Points on a hilly landscape, in no order, each with its height.
A ball rolls from a point to the lowest of its 2 nearest points, and stops where none of them is lower. Distance is the straight distance between rows; heights are no part of it.
z_346: [160 100 150 112  84 128 141 145 147 158 110 164 131 153 187 135 169 103
 142 105 151 147 185 128 143 101 166 129 126 168  93]  (h 254)
z_474: [158 136 156 137 148 158 111  71 128  56 125 106  99  91 119 119 112 116
 110 156 138 151 115 101 114 138  93 172 187 106 121]  (h 321)
z_936: [154 165 129 138 132 114 121  74 115 130 171  73 109 118 131 100 110 144
 151 137 158 100  86 191 143 191 146 137 121  95 129]  (h 462)
z_19: [ 68 142 130 140 130 177 126  88 118 124 155 118 124 115 132 130 210 116
 115  67 106 101 115 156 155 167  61 139 146  74  89]  (h 457)
z_40: [152 147 163 148 130 125 122 147 135 130 103  95  79 138  52  83  96  93
  69 181 109 165 123  96 172 192 135 129 102 110 162]  (h 659)
z_151: [152 130 148  99 118 138 120 115 127 140 140 142  65  72 127  92 148 177
 138 103 132 142  82 156 155 172 125 128 119 104  67]  (h 398)
z_6: [125 101 162 108 132 156 108 123 125 133 139 133 111 103  52  83 156 173
 144 113  68 152 137 138 140 153 122 127 181  93  73]  (h 536)
z_732: [126 101 130  90  95  95  62 159 175 152  96 137 164 121 138  94 130 124
 108 128 120 142 202  90 105  97 181 124 136 153 121]  (h 388)
z_130: [ 79 149 112 109 148  71 108 158 143 163 122 106 170 159  75 129 113 121
 111 114 122 104 176  96 105 103 120  81 131 151 155]  (h 369)
z_87: [164 136 122 127 102 170 158  69 129 123 146 145 119 102 199  93 185 132
 146 108 158 114 125 152 190 152 103 133 116  67  97]  (h 351)
z_175: [199 139 113 128  93 124 132  89 166  90  84 146 144 133 197 128 173 107
 131 169 157 153 155 156 129 122 132 165 172 185 105]  (h 201)
z_363: [116 154 136 184 108  99  85 141 116 121 119  94 144 165  95 102 109 109
 105 138 121 139 219 104 185 145 138  71  66 129 132]  (h 365)
z_647: [172 136 128 168 142 127 127  97  87  80 118  92 122 108 126 152 120 130
 157 128 121 152 122 178 134 192 153 132 155 119  76]  (h 232)
z_605: [106 143 104 154 100 154 108 116 100 179 114 137 203 113 103 168 145 181
 153  94 106 143 125 156  69  83 153 104 157 134 115]  (h 471)
z_976: [131 104 135  98 140 115 149 158 154 139 139 160 127 148 170 138 143  75
 124 119 166 134 151  90  98  62  87 168 146 122 115]  (h 265)
z_224: [ 92 107 164 138 131 172 127 138 106 157 160 114  77 154  62  80 127 138
 117 121  81  86 104 119 163 175 135 122 111  80 149]  (h 585)
z_326: [ 94  85 142 110 167 181 187 107 139  63 100 105 132  92 137 117 163  98
 149 102 136 142 122  82 132 127  86 137 131 102  93]  (h 451)
z_778: [161 155 136 131 118 172 168  98  87 120 169 122 116  59 107 119 157 150
 118  90 130  92 106 167 147 174  90 114 149  86  33]  (h 450)
z_498: [ 94 143 115 100 114  97  98 133 165 143 142 140 175 151  88  94 124 135
 133 147  87 142 147 101 140 118 133  70 149 132 101]  (h 397)
z_169: [ 78 143 111 167  97 140 124  99 141 155 121  95 116 175 139 152 173 112
 142 121 159 106 164 143 167 119  79 106  90 139 177]  (h 534)
z_598: [195 172 131 106 130  76 112 108 131 108 146 136  94 144 143 108  79 126
 132 152 145 113  95 137 138 153 162 123 168 130 100]  (h 467)
z_532: [128 144 133 158 102 123  86 120 132 103  24 103 112 144 150 132 168 135
 145 120 139 186 165 160 148 131 154 117 128 208 112]  (h 382)
z_595: [166 101 133 109 109 133 148 154 129 129 104 126 103  76 140 109 130 175
 149 122 118 171  80 200 155 157 136 105 122 161  84]  (h 356)
z_802: [149 104 142 136 154 163 117  83 121  59  98 102 156  73 117 148 109 121
 134 113 117 155 128 158  91 151 130 155 171 117 112]  (h 287)
z_282: [ 87  92 108 131 133 126 111 182 143 172 156 142 135 160 132 162 133 138
  98 156 131 115 191  80 106  65  78 148 153 126 175]  (h 394)
z_161: [122 129 113 107 107 164 157  98 140 135 135 142 168  54 162 152 145 114
 101 111 149 124  74 163 116 139 113 103 102 125 111]  (h 174)
z_967: [111 155 164  82 132 191 132  92 100 138 164 125  56 112 114  80 182 157
 115 111 108 110  61  62 141 121  86 145 179 104 121]  (h 460)
z_112: [137 138 125 117 129  96 131 106 140 121 148 123 116 140 115 139  95 123
 151 130 133 145 100 113 111 149 131 133 143 120 135]  (h 439)
z_758: [102 154  66 104 102 118 144 112 122 125 141 169 129 103 173 162 125 142
 135 112 131 121  42 101  96 136 128 130  96 129 147]  (h 279)
z_627: [105 134  90 149 116 171 124 119  74 137 125 129 172 121  91 160 195 134
 179  90 105 118  76 183 111 105 175 111 103 139  77]  (h 415)
z_922: [141 120 161 147 124 139 118 124 105 147 160 133 112 122 136 126 129 109
 120 154 160 158 151 165 175 157 205  93  72 148 110]  (h 488)
z_693: [207 131 141 141 106 116 151 135 126 121  98 168 133 155 168 124 151 136
 137 139 138 179 196 144 182 144 178 101 119 145  90]  (h 288)
z_843: [ 99 128 129 124 128  56  59 162 149  89 109 126 109 161 111 113 130 109
 118 125 122 127 181  79 137  74 107  90  92 192 134]  (h 277)
z_51: [153 149 134 128 137  84 114 150 116 119 162 110 136 140 175 207 105 131
  93 182 144 130 129 138  68 157 162 176 154 193 171]  (h 626)
z_821: [136 122 107 156 115 147 105  80 147  97 114 115 154 123 126 158 132 114
 146 109 146 122 170 136 114 120 145 121 139 174 129]  (h 440)
z_308: [192 141 145 144 120  90 128 137 128 108 148 169 104 139 155  92 117 125
 116 183 135 157 164 105 188 145 148 103 141 114  72]  (h 346)
z_163: [ 80 136 131 121 167 126 146 130 120 115 140 104 125 177  72 124 116  88
 162  84 138 100 151  71 127 131 122 108 129 123 136]  (h 682)
z_368: [152 114 162 126 117 146 147 112 150 150 133 148 128 157 150  78 170 117
 153 126 139 135 187 117 197 126 127 102 158  60  89]  (h 432)
z_746: [124 140  92 117 124 122 169 159 126 178 131 160 126 144 197 167  87 168
 101 118 114  54  80 142  98 100  89 151 126  97 179]  (h 723)
z_983: [ 99 123 142 104 124 115 104 147 134 184 123 117  98 122  46 111 120 131
 121 116 102 173  80 119 109 163 133 127  97  83 162]  (h 621)
z_342: [107 144 163 106 151 176 146 120  99 113 147 129  66 154 120  71 139 104
 121 147 120 118  62  54 146  63  84 137 161 116 136]  (h 473)
z_889: [122 110 119  97 187 129 178 146 126 118 157 159 202  86 159 159 129 180
 146 135 121 165 158 103  97 112 118 148 153 145 127]  (h 644)
z_836: [117 114 115 114 134 121 114 177 102 152  73  97 136 101 104  95 164 110
 174  50 130  91 203 143 140  87 174  65 109 159  99]  (h 558)
z_258: [117  94 111 114 142 152 152 170 122 158 115 116 154  96  96 129 140 176
 165 126  91 178 106 188 120 129 152  91 143 134  80]  (h 310)
z_909: [ 86 143 106 152 145 167 136 127  72 140 135 123 135 107  74 155 206 118
 150  61 112 121  89 184 147 159 113 107  93 108  63]  (h 468)
z_650: [133 132 145  80 174 163 156 127 147 140 100 168 160  82 145 134 132 137
 122  95 131 156  94 158 124  90  82 126 166 105 107]  (h 339)
z_696: [ 97  74 146 111 118 106  70 175 157 149 143 139 164 142 158 139 144 153
 120 130 129 132 221  85 103  66 130 133 149 154 131]  (h 373)
z_721: [149 149 187 124 128 130  72 120 111 124 148 135  93 115 121  44 125 138
 104 143  90 157 130 133 198 188 166 115  86  70  97]  (h 464)
z_50: [121 152 153 151 138  84  97 121 124  84 140 120 137 187 137 126 133  99
 132 136 141 155 166 150 168 123 146  95  90 210 125]  (h 518)
z_473: [130  96 174  92 161 109 144 156 135 120 168 137 103 116 155  93  78 119
 140 136 132 131 127 106 158 109 143 111 160 116  63]  (h 327)
z_191: [130 107 118  92 142 141 156 151 159 135 105 175 146 105 209 122 166 105
 127 128 144 155 114 141 125  46  70 167 145 108 103]  (h 303)
z_379: [144 105 154 125  99  91 128 160 150 162 156 137 125 177 150 129 145  81
 121 132 164 124 184  89 142 114 133 137 116 140 122]  (h 226)
z_757: [156 139 153 101 112 137 148  96 152  95 102 146 176 101 216 148 139 112
 100 146 151 133 119 185 101  95 149 155 143 206 121]  (h 163)
z_145: [116 116 135  85 146 175 162 114 115 104 100 123 118  99  78  92 201 149
 158  65  92 145 100 191 161 170  90 141 112 117  97]  (h 537)
z_415: [146 118 130 104 120  80 121 142 141 136  65 115 126 148 133 107 161  97
 172  58 160 109 202  99 130 105 145 104 113 158 105]  (h 576)
z_717: [140 117 136 115 142 163 158 114 107 145 140 108 182  62 101 155 140 108
 124  91 134 124  79 198  94 134 114 131 132 101  80]  (h 240)
z_985: [115  98 122 126 104 135 134 112 136 116 122 128 138  66 188 157 127  87
  75 153 173 154  85 116 105 105  96 167  86 112 153]  (h 426)
z_74: [113 144 127 153 103 161  94  56 105 123 154 103 120 124 114 125 153 125
 144 121 128 124  95 200 139 167 135 126  92 124 151]  (h 498)
z_390: [129 125 130 176 107 127  60 154  76 158  81  78 140 100  78 106 166 118
 150  85 136 105 190 145 136  99 206  83  92 139  98]  (h 535)
z_939: [108 142  69 102 126 145 139 116  92 143 147 153 145  79 106 149 143 159
 173  98 115 122  42 149  88 142 167 118 100 116 108]  (h 352)
z_273: [150 128 103 151 146 113 111 102 123  59 148  96 111  91 199 160  65 147
 113 173 155  93 122 122 106 144 123 151 166 123  90]  (h 359)
z_143: [163 110 123 131 131 157 179 121 137  44  71 126 139 114 155 123 153 108
 165 115 141 156 147 158 173 142 105 125 106 164 111]  (h 494)
z_618: [ 99 123 116 144 142 120 108 130 114 143 184 105 116 132 101 104  69 168
 135 174  92  87  85 179 147 147 162  98 124 127 158]  (h 540)
z_665: [ 68 103 122 124 134 169 148  98 132 116 146 118 121 112 166 135 156  93
 142  97 135 106  96 119 144 142 103 135 112  76 127]  (h 434)
z_520: [111 129 115 137  92 146 138 116 112 191 134 116 133 127 141 163  89 155
 119 105 117  91  69 180  92 134 111 142 132  95 175]  (h 734)
z_804: [114 114 157 163 104 155  90 120 116 170 114 111 134 131  96 130 154 105
 136 111 155 145 168 166 149 119 174  95  79 159 118]  (h 508)
z_968: [134 151 137 122 128 159 159 106 127 153 174 156  87 153 159 104 167 102
 137 132 164 117 142 100 184 130 118 133 114  56 123]  (h 400)
z_892: [124 104 121 130 122 124 140 123 156 158 124  90 147 117 154 170 108 117
 105 157 169 163 128 120  76 124 118 184 113 116 196]  (h 401)
z_270: [165 119 165 113 151 157 196 121 112  66  89 115 113 125 124  82 161 133
 171  82 115 164 124 158 182 171 102 132 122 113 102]  (h 515)
z_490: [117 146 111 130 105 123 109 137 114 145 123 106 128  81 185 146  67 173
  91 109 154  73  54 173  94 131  87 129  96  98 131]  (h 745)
z_385: [131 146 117 149  73  74  80 134 136 139 110 152  86 182 138 119 134 119
 116 158 118 168 119 109 164 136 147 111  87 179 143]  (h 631)
z_603: [123 121 133 160 126 146 114 103  93 123 165 113  79 155  93  80 102 153
 148 176  86  81 119 128 185 187 163 116 109  99 174]  (h 566)
z_944: [143 132 136 140 148 104 114 141 120  94 103 126 129 203  79  98  81  84
 110 158  81  87 165 101 157 174 178 125  93 155 167]  (h 660)
z_659: [ 64 153  99 125 167 137 172 127 124 114 136 129 147  96 142 175 141 141
 106 124 133 157  93  59  90 126  62 141 133  82 134]  (h 499)
z_101: [ 75 134 103 126 132 120 154 178 119 226 114 133 146 182 130 164 113 177
 127 116  79 107  89 150  91 121 150 128 107 121 194]  (h 755)
z_37: [129 126 117 153 118 115 114 105 144  75 134 147 145 149 153 163 131 100
 125 134 144 115 155 117 111  80  71 141 141 175 133]  (h 422)
z_915: [106 120 104 106 134 139 135 143 143 188 122 137 151 140 117 167 123 115
 122 108 157 139 129 105  84 106 128 138 123 108 179]  (h 378)
z_747: [ 47 143 156 131 169 139 132 162 140 145 136  96  95 162 108 128 128 105
 103 119 116 127 112  87 158  81  68 111 145 100 148]  (h 559)
z_974: [162 148 119 130 112 106 114 138 138 101 135 138 156 155 172 194 162 134
  80 176 155 127 142 109  52 117 124 209 143 191 204]  (h 619)
z_806: [125 114 143  98 101 119 113 159 132 224 134 147 144 133 106 134  84 123
 106 125 130 147  97 141  97 114 194 140 116 123 176]  (h 404)
z_491: [119 148 140 151  80  87  82 162 130 136 138 110 152 209 116 111 147 119
  98 128 101  61 196 134 132 120 165  89  85 215 167]  (h 478)
z_851: [110 148 153 146 113 141  93 107 127 124 118 131 172 130 132 162 124 132
 107 131 156 129 183 165  75  80 189 130 142 215 147]  (h 456)
z_341: [104  72 161 101 155 172 130 153 139 155 140 170 115 108 133 119 125  95
 152  92 122 127 140 144 162 112 149 106 151 104  83]  (h 299)
z_127: [164 144 172 155 126 127  98 114 104 121 133 121  45 130 136  95 130 129
 103 168 140 166 140  99 191 184 143 147 117  60 140]  (h 406)
z_323: [124 103 108 143 144 138 111 135 141 124  96  84 164  89  41 127 136 139
 144 130 135 175 184 136 112 132 156  75 152 149  95]  (h 305)
z_78: [159 152 142 164 131 119 164  75  96 109 159  75 110 145 152 128 122 111
 154 118 164 120 124 134 152 184 126 148 103  66 137]  (h 414)
z_567: [120  90  87 104 125 136 116 146 167 130 117 159 142 136 165 124 181 136
 162 113 132 113 211 102 125  69 117 116 174 158 110]  (h 355)
z_97: [172 110 109 103  84 170 172 107 154 136  94 142 146  86 175 118 169 135
 145 101 121 117 102 173 156 147  90 129 165 105  90]  (h 307)
z_516: [172 161 136 158 104 130 150 111 119 107 155 124  87  96 147 138  76 118
 103 123 161  75  79 143 145 137  68 120 125 107 105]  (h 479)
z_156: [153 144 129 170 107  99 111 120 116 108 112 157  37 175 121 117 118 106
 125 167 136 164 101 113 184 134 104 145  86 127 160]  (h 646)
z_135: [131 146 121 126  86 114 139 110 147  91  45 128 122 133 201 127 150 159
 151 130 116 178 104 175 128 129 155 148 129 205 105]  (h 363)
z_449: [139  98 143  89 136 115  93 127 153 137  90 129 148 134 131 123 118 119
 138 131 125 167 162 138 118 126 204 123 147 170 113]  (h 402)
z_328: [111 129  91 143 124 132 145 133 142 165 117 154 126 203  82 154 113 113
 133 113 102  60 131 149 127 118 129  93 123 165 186]  (h 612)
z_72: [160 140 147 136 119 131 118 133 114 146 140 115  67 107  34 119 111 126
 101 147 129 149  85 123 130 206 151 148 114 108 157]  (h 642)
z_358: [120  92 127 109 125 167 155 151 137 154 129 174 142 117 190 155 149  89
 158  64 145 110 130 159 136 115 158 125 121 141  85]  (h 276)
z_453: [139 103 124 145 102 144 163 128 131 116 126 143  75 116 160 148 115  70
 114 135 171 129  83 103 133 126  99 183  66 112 164]  (h 454)
z_726: [126 119  93  94  95 128 154  99 134 113  92 157 171  69 213 133 150 158
 116 114 122 136  61 133  97 121 139 131  98 139 122]  (h 227)
z_661: [140 169 123 174 114 155 162 130  68 142 176 142 113 101  91 156 156 117
 129  89 140 117  93 156 156 172 109  94  94  87  80]  (h 512)
z_13: [ 54 139 102 145 147 162 110 111 113 160 172  98 145 117 111 159 151 144
 134  99 103 109  91 184 131 139  86 105 156  85 117]  (h 484)
z_88: [149 136 128 108 126  44 110 188 159 141  91 120 135 206 112 125 160 140
  95 146 128 102 151 101  69 103 104 157 109 184 222]  (h 330)
z_46: [129 117 158 163 145 143 131 100 117 133 149  66 130 149  73 117 126  88
 145 122 156 123 151 151 131 174 150 142 115  96 153]  (h 366)
z_492: [123 114 142  93 134 164  90 110 128 163 124 153 136 104  49 113 133 156
 133  80  95 127 138 115  97 122 131 131 191  64 120]  (h 520)
z_188: [104 160 134 100 129 136 116 134 160 152 158 147 131 145  90  80 122 126
  92 181  95 140 119  53 149  88  90  90 188 100 119]  (h 420)
z_896: [179 114 144 109 125  53 125 196 144 131 132 144 104 185 143 125 136 100
 103 175 130 121 120 103  81 118 136 200 109 165 192]  (h 292)
z_885: [ 99 125 139 119 161 120 140 159 117 143 166 123  99  83 153 145  68 168
 119 145 145 144  91  98 112 108  94 145 133  85 131]  (h 691)
z_723: [167 103 137 110 164  99 194 153 163 157 124 108  98 147 128 120  76 139
 109 190 125 102 106 123 101 138 125 170 132 107 189]  (h 487)
z_310: [114 146 133 181 111 100 151 153 111 148 171 107 135 174 114 105 101 130
 105 181  93 136 151 124 194 170 141  70  59 125 135]  (h 425)
z_898: [ 86 137  88 100 162 141 154  96 141  88 123 151 173  90 127 171 146 131
 130 118 146 144 125  84  86 112 101 128 101 147 154]  (h 523)
z_53: [129 122 108 122 128 167  84 119 100 163  98 152 175 107  44 135 178 170
 145  59  90 124 132 170  90 102 123 122 170 105  96]  (h 500)
z_749: [162 106  88 122  87 109 176 132 125  68  84 161 143  60 202 129 124 137
 118 126 125 122  62 131 138 134  89 116 114 141  75]  (h 289)
z_542: [146 131 139 163 140 162 145  77 109 127 152  83 163 105  72 145 146  83
 144  97 154 120 137 181 124 157 111 121 122  91  93]  (h 312)
z_941: [135 162 141 134 135 117 117 108 117 100 125 111 130 197  54  69 115  89
 137 106 120 100 165  81 165 144 159 103 114 115 150]  (h 671)
z_461: [ 98 148 114 124 165 117 142 176 117 157 154 163 112 129 202 158  88 147
  98 126 137 115  83 115 130  68  59 154 139  81 144]  (h 708)
z_811: [ 89 124 135 126 141 148  89 110 111 147 180 110 148 114  59 109 124 148
 142 142  93 120  93 182 130 133 146 106 143  96 111]  (h 513)
z_691: [149 139 141 157 129 112 206 155 138 133 118 125  79 164  67 128  86 130
 109 168  97 104  94 100 136 142  85 104 132 145 160]  (h 531)
z_344: [ 72 140 102 126 169 163 148 133 133 173 133 118 172 124 149 186 140  95
  95  79 142 120 126 128 114 115 101 136 162  73 137]  (h 347)
z_742: [142 109 148 176 129 136 101  93 127  93 139  96  63 128 142 118 123 102
 125 181 149 152 148 113 154 136 103 174 156  86 133]  (h 357)
z_636: [ 93 123 134 150 127  92  65 133 133 131  94  84 112 124  93 107 112 112
 144  96 126 111 195 102 157 106 123  74 103 140 127]  (h 314)
z_508: [ 98 113 110 123 128 143 130  58 129  71 140 101 135  92 164 133 113 118
 126 134 127 104  85 122 107 158 104 164 109  92 159]  (h 416)
z_910: [118  92  91 100 147 167 184 114 149  78  71 118 168  89 115 128 172 103
 167  83 153 128 164 108 137 138 108 119 106 146 122]  (h 472)
z_789: [114  96 102 164 120 158 167 150  98 200 128 108 135 150 109 166 108 144
 135 139  91  66  74 193  89 140 164 131 101 124 169]  (h 743)
z_487: [105 129 116 136 144 127 160 125 106  81 171 109  85 141 165 112 100 137
 139 155 131  96  94  62 102  81  70 181 161  96 139]  (h 569)
z_100: [133 110 134 116 154  91 122 136 136 121 187 115 173 130 166 172 112 164
 129 159 134 143 169 118  75 124 151 158 163 157 139]  (h 633)
z_329: [159 120 116 172 125 104 177 157 100 124 152 124  74 164 132 151  85 143
 140 143 126  91 120 114 142 189 163 124  73 141 155]  (h 511)
z_98: [165 114 141 158 126 152 107  83 116 117 135 142  87 155 131 134  87  95
 142 137 125  83 129 166 145 158 159 145 122 123 173]  (h 641)
z_92: [118 121 133 110 141  61 134 214 148 117 132 149 121 212  98 131 142 118
 117 145  94  96 135  88 115 102  80 132  97 173 181]  (h 362)
z_680: [109 138 107 173  63 155 126  67 112 145 119 123 124 163 172 142 158 116
 138 104 141 101  99 147 148 153 124 137  77 112 169]  (h 519)
z_243: [115 139 124 173 101 117 108 137 128 165 151  97 147 150  42 106 109 114
 117 160  97 142 129 125 153 182 161  83  89 105 128]  (h 410)
z_945: [122 124 137 147 144  87 154 167 136  95 150 145 100 188 137 148 110 104
 117 165 126 114 115 111 118  75  48 146 125 155 158]  (h 393)
z_141: [ 60 116 126 117 151 141 144 181 131 187 141 122 115 148  46 112 102 121
 105 138  82 115 103  87 128 148 142 107 115  88 164]  (h 602)
z_420: [156 128 133 155 134 119  91 129  99 124 110 129 108 200 130 144  90  93
 112 169  97  92 152 154 152 185 209 147 123 165 180]  (h 651)
z_401: [113 121 112 155 117 121  92 161 124 143 122 101 183 120  42 113 123  99
 127 132 115 140 170 111 133 137 176  80  98 125  79]  (h 353)
z_332: [167 102 142 144 129 137 139  98 118  99 133 128 105 133 182  94 133 161
 175 126 120 131 167 136 176 168 158 131 159  76  94]  (h 461)
z_957: [109 178 110 114  83 129 140 109 145 125  69 150 176  97 139 152 181 146
 107  96 175 128 155 115  62  80 141 131 104 207 135]  (h 603)
z_574: [147 132 145 172 138 138  83  96 103 104  70 108 103 127 150 125 171 129
 148 114 147 196 183 154 181 156 148 109  87 129 125]  (h 412)
z_829: [127 157 155 105 102 158 112 108 132 154 158 152  75 113  75  81 125 151
  92 152 102 116  79  98 140 121  84 123 184  94 143]  (h 443)
z_138: [159 132 126 131 129 107 169 128 115  91 150 140  88 145 172 143  92  86
 137 117 170  89 106 112 136 156 146 161  66 134 147]  (h 483)
z_596: [ 89 132  79 148 109 146 119 114 109 122  94 126 184 138 116 144 171 180
 183 103 106 130 130 159  78  90 190 108 128 189 102]  (h 448)
z_115: [123 131 127 121 195 140 156 134  95 125 158 144 173  46 172 154  58 191
 130 135 143 147 120 106 108 123 107 147 126  92 119]  (h 668)
z_382: [165 133  99 126 137 103 133 123 117  77 110  87 126  84 187 131  85 179
 153 127 142 119 107 163 111 176 155 124 158 130  60]  (h 304)
z_479: [174 153 135 103 121  75 106 149 140 132 162 174 125 155 133 132  66 127
  91 173 121 119 106 144 126 117 164 114 143 191 145]  (h 491)
z_750: [ 61 154 137 130 168 142 126 131 142 151 114  77 126 107  60 149 131 110
 116  99 153 153 136 130 124 109  53  92 131 109 148]  (h 577)
z_263: [111 158 173 151  87 107  77 147 119 129 125 109 152 169 113 117 160 130
 121 100 146  76 204 146  92  82 205 108 128 220 124]  (h 466)
z_32: [190 122 101 110 129 101 128 114 158  93 125 157 110  95 195 119 131 123
 122 192 153 152 129 145 109 100 116 171 179 149  86]  (h 257)
z_217: [ 67 115 140 109 177 188 179 124 115  97 143 102 132  51 125 145 158 150
 116 100 113 161  93 100 109 146  80 139 141  84  91]  (h 470)
z_289: [115 121 107 132 167 110 113 162 113 135 175 178 142 162 143 126 113 163
 117 191 122 126 170  70  97  61  66 190 155 109 190]  (h 428)
z_855: [ 93 151  87 119 133 103 155 165 136 166 161 180 115 216 119 155 120 111
 118 111  90  65 115  99 134 131 121 107 162 122 158]  (h 600)
z_267: [175 127 174 112 161 135 148 118 128  73 124  96  88  75 160  91  91 146
 131 140 149 135  91 127 128 120 100 146 180 106  71]  (h 358)
z_562: [140 108 165 103 149  88 131 174 120 105 186 132  91 142 146 111  57 109
 129 151 139 107 137  93 131 146 177 149 113 139 110]  (h 295)
z_504: [174 115 145 111 128  61 120 208 142 112 156 148  85 183 154 106  86 109
  84 196 101  96 123  98 141 156 153 162  96 155 147]  (h 249)
z_979: [143 142 126 120 162 138 123  98 134 113  53 149 199  70 130 145 123 147
 117 101 135 177 135  92 100  94  69 161 123 102 150]  (h 549)
z_946: [129 135 108 142 145 115 108 117 136 166 146 152 158 129 129 146  99 186
 125 172 129 156 138  82 102  97 100 170 145 108 200]  (h 418)
z_863: [105 152 112 153 106 104  63 171 117 130 115  95 192 161  71 108  95  96
 101 140  91  92 172 134 106 107 192  98  72 192 137]  (h 497)
z_812: [100 153 132  88 177  75 125 156 149 107 117 147 160 167 105 130 130 138
 138 104 113 141 164  72 103  71  93 107 163 134 118]  (h 336)
z_864: [159 116 146 107 105 121 109 158 149 186 158 128 115 112 102  98  76 101
  97 160 129 130 108 126 132 162 188 132 132  93 132]  (h 435)
z_872: [141 125 126 133 174 118 181 136 135 180 124 121 158 144 123 155  74 181
 122 161 115 120 122 118  95 121 110 174 122 107 224]  (h 458)
z_911: [166 131 168 116 122 118  66 121 125 150 136 110 123 109  98  76 102 112
 111 145 107 147 111 176 152 180 183 123 140  96  86]  (h 474)
z_670: [136 170 130 116 109 113 108 136 147 102 131 153 177 124 146 172 181 165
  93 126 170 136 161  97  45  93 136 156 128 219 177]  (h 614)
z_354: [137 137 177 171 169 136  91 112  79 104 126 102 105 138 121 128 132 117
 123 144 144 190 168 163 192 182 188 110  73  93 129]  (h 455)
z_608: [161 107 142 113 134 146  95 124 110 105 104 126 109  90  53  70 159 168
 139 150  65 176 134 168 162 211 168 133 155 117  77]  (h 556)
z_293: [160 133 114  96 123 110 133 126 162 106  58 134 143 104 154 124 182 110
 150  86 177 117 186 122  95  68 132 125 120 198 140]  (h 590)
z_285: [153 157 139 106 145  67  99 136 139  92 163 150 141 154 141 109 112 114
 115 183 114 144 140 144 160 153 176  93 116 213 100]  (h 505)
z_493: [121 118  98 128 130 102 124  96 125  52 180 111 146 122 212 156  97 128
 115 165 135  74 123 116  87 127 113 176 126 136 157]  (h 390)
z_65: [192 146 130 152 106  95 147 148 125 126 157 146  72 113 171 124  92 123
 119 142 190 126 115 104 161 129 102 130 129 112  70]  (h 421)
z_597: [110 121 141 135 141  78  95 134 147  68 110 143 108 173 113 109 121 120
 153 140  99 167 151  69 128  96 117 118 151 147  97]  (h 306)
z_230: [100 156 145 132 166 156 124  96 119 111 103 111 183  87  75 164 122 121
 108  83 134 148 119 129  97 110  51 137 129  94 155]  (h 575)
z_220: [158 104  85 102  85 168 167 127 171 127  80 171 164 115 168 129 173 126
 144 105 132 126 145 140 129  89 112 135 184 153 116]  (h 332)
z_117: [190 122 105 102 140 117 161 134 136  72 120 147 105  55 181 107  95 160
 121 161 164 126  95  90  95  99  99 160 165 113  65]  (h 345)
z_181: [132 126 122 140 115 155 115 119 114 167 143 157 118 169  63 105 111  92
 145 122 118  82 120 160 147 146 180 113 104 122 167]  (h 627)
z_653: [114 131 137 153 131 145 175 148 115 129 146 117  72 154 107 129  86 154
 116 156  98  93  76  69 124 106  69 125 179 103 158]  (h 550)
z_167: [121 169 111 100  85 116 128 121 162 152 100 178 139 142 163 148 175 127
 128 114 155 158 114 122 107  75 130 122 109 204 124]  (h 613)
z_678: [120 101 158 107 154 120  77 116 154 134 118 116 132 112  92 114  98 134
 128 148 113 177 139 119 109 123 155 137 156 104 138]  (h 417)
z_264: [116 125  72 134 107 133  92 103 134 154 116 109 146 122  88 153 138 135
 150 102 157  85 188 110  82 118 163 113 136 148 177]  (h 459)
z_272: [163 141 119 130  69 130 151  91 126 133  91 119 144 135 186 125 152 150
 168  88 128 138  96 185 138 149 144 119 129 142  86]  (h 337)
z_136: [148  70 109  91 147 150 151 114 149  56  95 137 134  95 189 106 122 137
 173 124 109 132 114 126 118 128 138 181 155 110 111]  (h 501)
z_423: [101 139  89 110 137 118 178 137 131 135 179 147 117 172 147 148 134 120
 138 126 123  88 118  53 114 120 103 158 172  92 135]  (h 587)
z_455: [114 135 119 103 183 152 178 127 127 135 120 125 198 101 113 161 123 112
 139  78 136 133 139 151 100  98 108 108 167 113  94]  (h 301)
z_713: [129  65  99 144 104 159 127 111 135 100 116 118 124 107 185 130 142 164
 183 116  97 151 139 134 136 161 152 143 153 122  92]  (h 482)
z_980: [116  78 124 121 137 159 109 167 152 140  75 117 153  81  88 118 130 181
 137 122  99 196 163 158 130 105 118  99 160 141 122]  (h 264)
z_677: [ 69 115 142 157 114 128 112 142 153 175 143 108 113 158 143 165 139 102
 123 125 145 147 141 140 154  92  72  97 129 126 132]  (h 546)
z_731: [144 157 142 117 117 103 141 145 145 136 148 161 114 142  56 109  65 110
  81 176 105 133  98 101 138 128 132  93 136 147 143]  (h 510)
z_7: [106 145 117 130  75 118  91 119 160 188 109 165 100 145 122 135 132 129
 113 151 141 155  98 132 124  92 123 114 114 153 170]  (h 622)

Where does a ball stop that starts at each point below?
z_983 => z_647
z_293 => z_97
z_750 => z_161

Call two points neighbours if one is among the 2 nearest of the other. Go from one point of each pair to the other, from neighbour to neighbour, staying as low as possible. Name the highest point that can't be avoided.
z_843, z_504 => z_863
z_946, z_696 => z_289
z_647, z_757 => z_267
z_379, z_504 => z_473
z_504, z_455 => z_650
z_843, z_980 => z_310
